Each row is a point on a tangle of strands that fork, close into loops and nearly touch. The rows are in no order.
Two points are linked if the straight distance between their rows is under 70.
q156: [ 24 -24  13  18  14  14  16 -19  30   2 -22  -8  33  22   5  24 -48  45
   0  34]
q785: [ -8  12  -7  27  -8  10 -32   1  17  18  -8 -22 -18   3  -3   6  -8 -11
 -37 -18]
q230: [  9 -10  39   3  14 -18  26  -6  -8 -11  13  21 -12   6  32 -23  -4  -6
  17 -10]
q464: [  5 -13   4  10  -3   1 -13  21 -13   6  15 -15 -44 -19  34 -30 -20 -16
 -16 -21]
q238: [  8  42  30  25  44   5  34   6  37 -19  12  -4   7  24 -13   4  21 -40
 -10 -37]
q66: [ 32 -12  14 -14  29  11  16  -5 -17  28  18  24   3  -9 -19  -6 -30  23
  21  16]
q98: [ 35  -5  -1 -19   7  28  17   9 -20  14   5   0   7  -8   1 -24 -48  33
  39  17]
q581: [  3 -22 -14   9  -1  17  20 -11  32   8 -30  -5  35  34 -12   5 -21  43
  -7  49]
q969: [ -3  -2  32  45  36  -1  37  24  15 -15   0  -1 -16  28  13  22 -13 -31
  -4 -34]
q768: [ 17  44   0  -3  32  11 -19  -5   7  -9  22 -19 -18 -12  16 -35  19 -32
 -10 -47]
q676: [  8  20 -12   7 -32  11 -47  17 -43 -43 -24 -23 -33 -30  14 -26   3   2
 -47 -14]
q869: [-13   1 -24  -7 -35   7 -24 -19 -28 -27 -12   4   2  -8 -10 -15  17  12
  -9  17]
q657: [ -6   8  21  43  16 -11 -13  17  15  13   3  -2  17  12 -52  34 -20 -19
 -36  -7]
q849: [ -7 -29   4  31 -10  -3   4  15   8  13 -10 -26 -12  21  39  21 -32   0
  -9  -8]
q838: [ 21  16  -1  -6  11  -2  17 -25  17 -39   8  13  -3   0 -31   3 -44  22
  12  25]
q563: [  0 -13 -22 -40   1  17  10 -18   9  42 -10  13   0   3 -13  18  47   5
  10  -4]
q753: [ -8 -27 -27 -14  19  -1  40  19  17   8   7  32  18   4 -32  -8  13  13
  -7  54]
q781: [  8  11 -49 -25   0  33 -25 -18 -25 -39  11 -19 -12 -25  24 -34  45 -16
   8 -25]
q941: [-20 -28  -2  -6  -3 -31  -2  10 -11  18  24  24 -14 -24 -22  11  -4 -18
  -5  20]
q365: [-12  11   8   9 -18 -24  23  11  12 -33  14   2 -24   9  28   0 -21 -18
  11 -10]
q913: [-11 -38  11  37 -12 -24 -11  11  32 -11 -10 -36  11   9  54  39 -44   0
 -10   5]
q809: [ 25  19  51  15 -11 -15 -12 -23 -32 -49 -15 -14   3   4  43 -35  -9  19
   4  -8]
q814: [  3   8  34  13  33   1  39 -13  26 -12   7  10 -14  29  12   9  13 -19
  -4 -27]
q88: [ -5   8  15  21  -1 -13  -2  -2  19  33 -12   3   9  24 -25  66   9  -4
 -11 -24]
q260: [-13 -14 -25  13 -15  26 -13  14 -15  -2 -27 -10  27   5  -4 -43  -6  42
  -9  48]
q7: [  6 -14 -12   2 -16  19 -11 -25 -10 -10 -17   0  14   5 -16 -22 -14  28
 -13  35]
q406: [  3 -25   8  10 -22  16   5  13 -10  29  -3 -17  -8   8  47  -2 -17  15
  11 -22]
q647: [ 19  36  45  -4  -2   0 -17  -6 -21   5  11  -7 -15   3  27 -20   7  -4
  23 -51]
q535: [ 12   7 -20   3 -24  15 -44  -4 -53 -31 -16 -10  -1 -27  -6 -26  18  15
 -37   6]
q211: [-14  52   4  -9 -35 -32 -25  -3   3 -38  18   0 -11  -4  -3   4   2 -23
   9 -15]
q660: [-15 -29  -4  -2 -27   7   6  12 -11  48 -12  -4  21  16  25   0  -5  23
  23  10]
q418: [  0  -2   4 -42  -9   0  42  15  -5  18  10  16  -8   2  29  -4  31   1
  48  -8]
q964: [-25 -27 -32  15  12  28  19   8   9  18   6 -11 -19 -19   8  -2  10 -20
 -17  -9]
q930: [-14  -6 -23  -6 -26  28   6  30 -22   2  -2 -12   1  -2  36 -42  11   7
  21   7]
q976: [-11  -9  -7 -12 -40   6   2  35 -20  12 -17 -13  25  13  25 -22   9  27
  30  20]
q853: [-17  -5 -74 -23  -8  27  -8 -23  -1 -29   9  -2  -4 -13  15 -20  44 -14
   4  -7]
q411: [  5  22   0   8  11   8 -21 -31  14  -2   4  15   7   4 -45   9 -14   5
 -28   6]
q430: [ 13   6 -23 -24  15  31  19   5  -1  -8   3  22  30   2 -25 -45 -11  34
  20  44]
q742: [ 19  46  19  10  41   7   6  -8  32 -17  25  -8   1   9   0 -29  27 -41
 -18 -43]
q6: [-18 -49  -5  34  10  13  12  14   1  35   1  -1  -8  -3   1  19  -7  -6
 -22   4]
q754: [-23 -11 -68 -19 -19  29  -9   0  -6  -9   2   4  19  -8  -2 -42  30   3
   1  23]
q247: [  4   6   3  -1  49  -5   1  -3   3  31  10  19   7 -27 -57  29  20 -20
  -8  -7]
q385: [ -3 -18 -47 -21  40  -7  21  -7  -7  14  16 -11 -13 -38  12  -5  40 -43
  25 -23]
q700: [ 12  22 -13 -12  11  13   9  30 -15 -24  -9   8  36   1 -16 -45 -31  49
  41  56]
q171: [-32 -30  -1  -2  13 -27  22  28 -11   5  18  24 -16 -21 -29  32  23 -40
  -2  10]
q441: [ 18   1  55   8   5 -11   4 -23 -11 -17  -9  10  11  30  39 -26 -12  14
   8  -3]
q922: [  5  11   6  12  37 -11  23  -6  20 -24  12  30   0  -4 -62  23 -16 -10
 -20  15]
q880: [-16 -33  17  25 -16 -33 -35 -11  19 -17  -8 -30  25  -3  20  31 -44  14
 -15  34]
q17: [ 10  12  27   9 -32 -15 -14   1 -22 -33  -4 -23 -10  -3  42 -11 -20   4
  16 -17]
q376: [ -3 -23  14  13 -20 -26 -32  14 -22  22  11 -10 -22 -24  11 -14 -30 -10
 -19   3]
q601: [ 18 -18  23 -13 -10 -12  -5 -13 -15  25 -23   6  35   6   1   9 -11  45
  27  34]
q312: [-21  -4  -4  10  19   8  16   6  14  25  -6   2 -11   2 -24  45  28 -22
 -10 -27]
q951: [ 20  28  38  30  34  -9   5   6  25   4   2   3  30  17 -61  45 -28  -4
 -16   4]
q457: [-26 -23 -30  12 -18  17   9  10  30   4 -19  -3  26  21  -8 -24  -6  27
 -18  45]
q844: [ 23  -9 -24 -40  26  30  17 -23  -4   6   5  28  13 -12 -28 -22  13  25
  15  26]
q770: [ -9  33  17   5 -40 -33 -42   0 -20 -36  -6 -19  -7  -6  14  -1 -12   0
   1  -9]
q121: [ -7 -25 -13   1  24 -10  38 -10  14  -9   4  34  -5   0 -49  12  -4  -1
 -14  37]
q534: [  7  25  23 -22 -23 -14  36 -23   8 -59 -15   6   5  42  25   0  12  20
  34  -1]
q162: [ 18  -6  16  -9  47   0  23 -11  -4  26   8  34  -6 -16 -40  26  -8   1
   6   1]
q256: [-12 -23  23   5 -24 -41  22  23   4 -21   5   2  -3  11  43   0 -30  -2
  24  14]
q968: [-17  12 -25 -24 -39  -2   3  -5  -5 -29  -8   8   1   5  10   0  23   1
  15   0]
q362: [ -1  26  -7 -26 -27  -2  20 -11  -7 -64  -4   7   3  14  23 -23  21   9
  27  -1]
q923: [-20 -29 -46 -15   8  20  14  13   9  17  13  13  15  -7 -15 -32  21   3
  -2  36]
q219: [-12 -11  11  21 -20 -20 -30 -20  13  -5 -11  -9   3   1  -9  13 -29  16
 -21  18]
q568: [-20   2  10   7  14 -33  27  38   2 -16   8  17 -16   2 -27  58  25 -44
   4 -14]
q772: [  7  -5 -27 -31   8  29 -10 -44 -13  29 -10  16  13  -4 -26  -3  32  18
   7   5]
q794: [ 31 -13  13 -13   7  12   5  10 -19  24 -14   3  40   6  -2 -29 -28  54
  34  40]
q391: [  0  28  -6  11  14  10 -12  17  17   4  19 -23 -28  -4  10  -4  -1 -34
 -25 -38]
q297: [ -1 -25  -5  20   3  14 -21  -3  -4  44  -8  -1 -17  -9  -4   2 -10   0
 -35  -6]
q368: [  2  -2 -18   2 -16  21 -36  11 -22 -13  -2 -15 -37 -27  32 -37  -4 -13
 -41  -8]
q381: [ 11  46  24   2 -20  13 -44  -1 -11  12  -2 -29  -5   9  21   0   4  -3
   3 -45]
q148: [-21   3   1 -11  -1 -25  28  14  11 -12  14  15 -20   4   5  27  14 -28
  13 -17]
q522: [ -2 -12  18 -21 -30 -26  -3 -17   2  30 -19  12  15  17  -3  42  -3  24
  17  16]
q422: [ -1  -6 -46 -13  26  12 -16 -18  -2  28  11 -21 -13 -34   2 -10  37 -31
   1 -26]
q421: [ 24  38  10  12  25  -7  14  -5  25 -27  17   5  -9  -5 -43  28 -47  -5
  -1   2]
q950: [  7   7 -26 -13  30  18 -35 -37  -3  43   1  -9  -3 -15 -24  -3  36  -7
  -6 -15]
q353: [ 20  18  35  12  -1  -6 -26  14 -11 -24   6 -11 -34 -12  39 -46 -26 -14
 -21 -24]
q502: [ -5 -21 -20 -34  -7   7  40  19  10  27  -2   7  -9   9  16  20  38   4
  19   2]
q273: [ 12  -6  19 -32  27  -2  39  -9  -2  -1  21  19  -8  -4  28 -26  27  -7
  30 -12]
q32: [  8   6  30  14  33 -11  14  -7  16  15 -15  17  15  26 -49  64  -3   7
 -14  -1]
q949: [-11  -6  10  -4 -22 -12   9  -6  17  21 -13   5  -3  20   5  44   8   8
   5 -19]
q713: [ -7 -24  18  -3 -20 -41 -26   5 -22  13  12  14   4 -20  -6  -6 -32   5
   1  29]
q790: [ 12  10   1  16 -22  17 -53 -18  -6  13 -31 -26  -6   0   2   1 -14  18
 -39  -7]
q721: [  2   9  12 -24  -9   4  -9  -9 -20  12  10  -2 -13 -11  30 -11  13 -10
  35 -31]
q416: [ 13  39   6  12 -30  22 -63  -3 -14   3 -31 -37   1   3   8  10   8   7
 -30 -40]
q697: [-11 -33  18  -6 -32 -53   7  27   5  -3  -4 -13  20   8  45  36 -23   7
  25  25]
q907: [-10 -20 -27  -2   3  29  21  15  -5  18  12 -13 -16 -15  36 -35   6 -11
   4 -13]
q777: [-14  17   1  13  35   0   7  18   7  17   2  -3  11 -15 -50  42  46 -44
  -8 -21]
q855: [-13  32 -12  -2  -5 -15 -22 -23  27  -4   6  14   8  -5 -49  20  15 -17
 -20   3]
q456: [-19  40  -8 -13 -19 -37 -23   1  18 -11  28  11  -2  -8 -31  20  25 -35
  -2 -20]

A piece is two or more points that can be reached from each other along the links. Count, over all rows, the pieces, the separate loops (a circle has one, a figure eight two, a Y none), the forks (points with three links) and the tips (points with one).
pieces -> 5
loops -> 1
forks -> 5
tips -> 13

A fork is a point with three links, a tip a point with one. Leave the first point through the second and follow the links. Name the first fork or tip that comes.
q297; q6 -> q219
q273; q230 -> q411
q456; q211 -> q772
q464; q376 -> q697
q880; q913 -> q785
q697; q256 -> q464
q312; q777 -> q88

A tip is a point with one link. Name the tips that can be reached along the links from each point below, in the order of the rows.
q457 -> q156, q534, q353, q697
q381 -> q969, q219, q721
q32 -> q657
q922 -> q838, q781
q430 -> q411, q385, q700
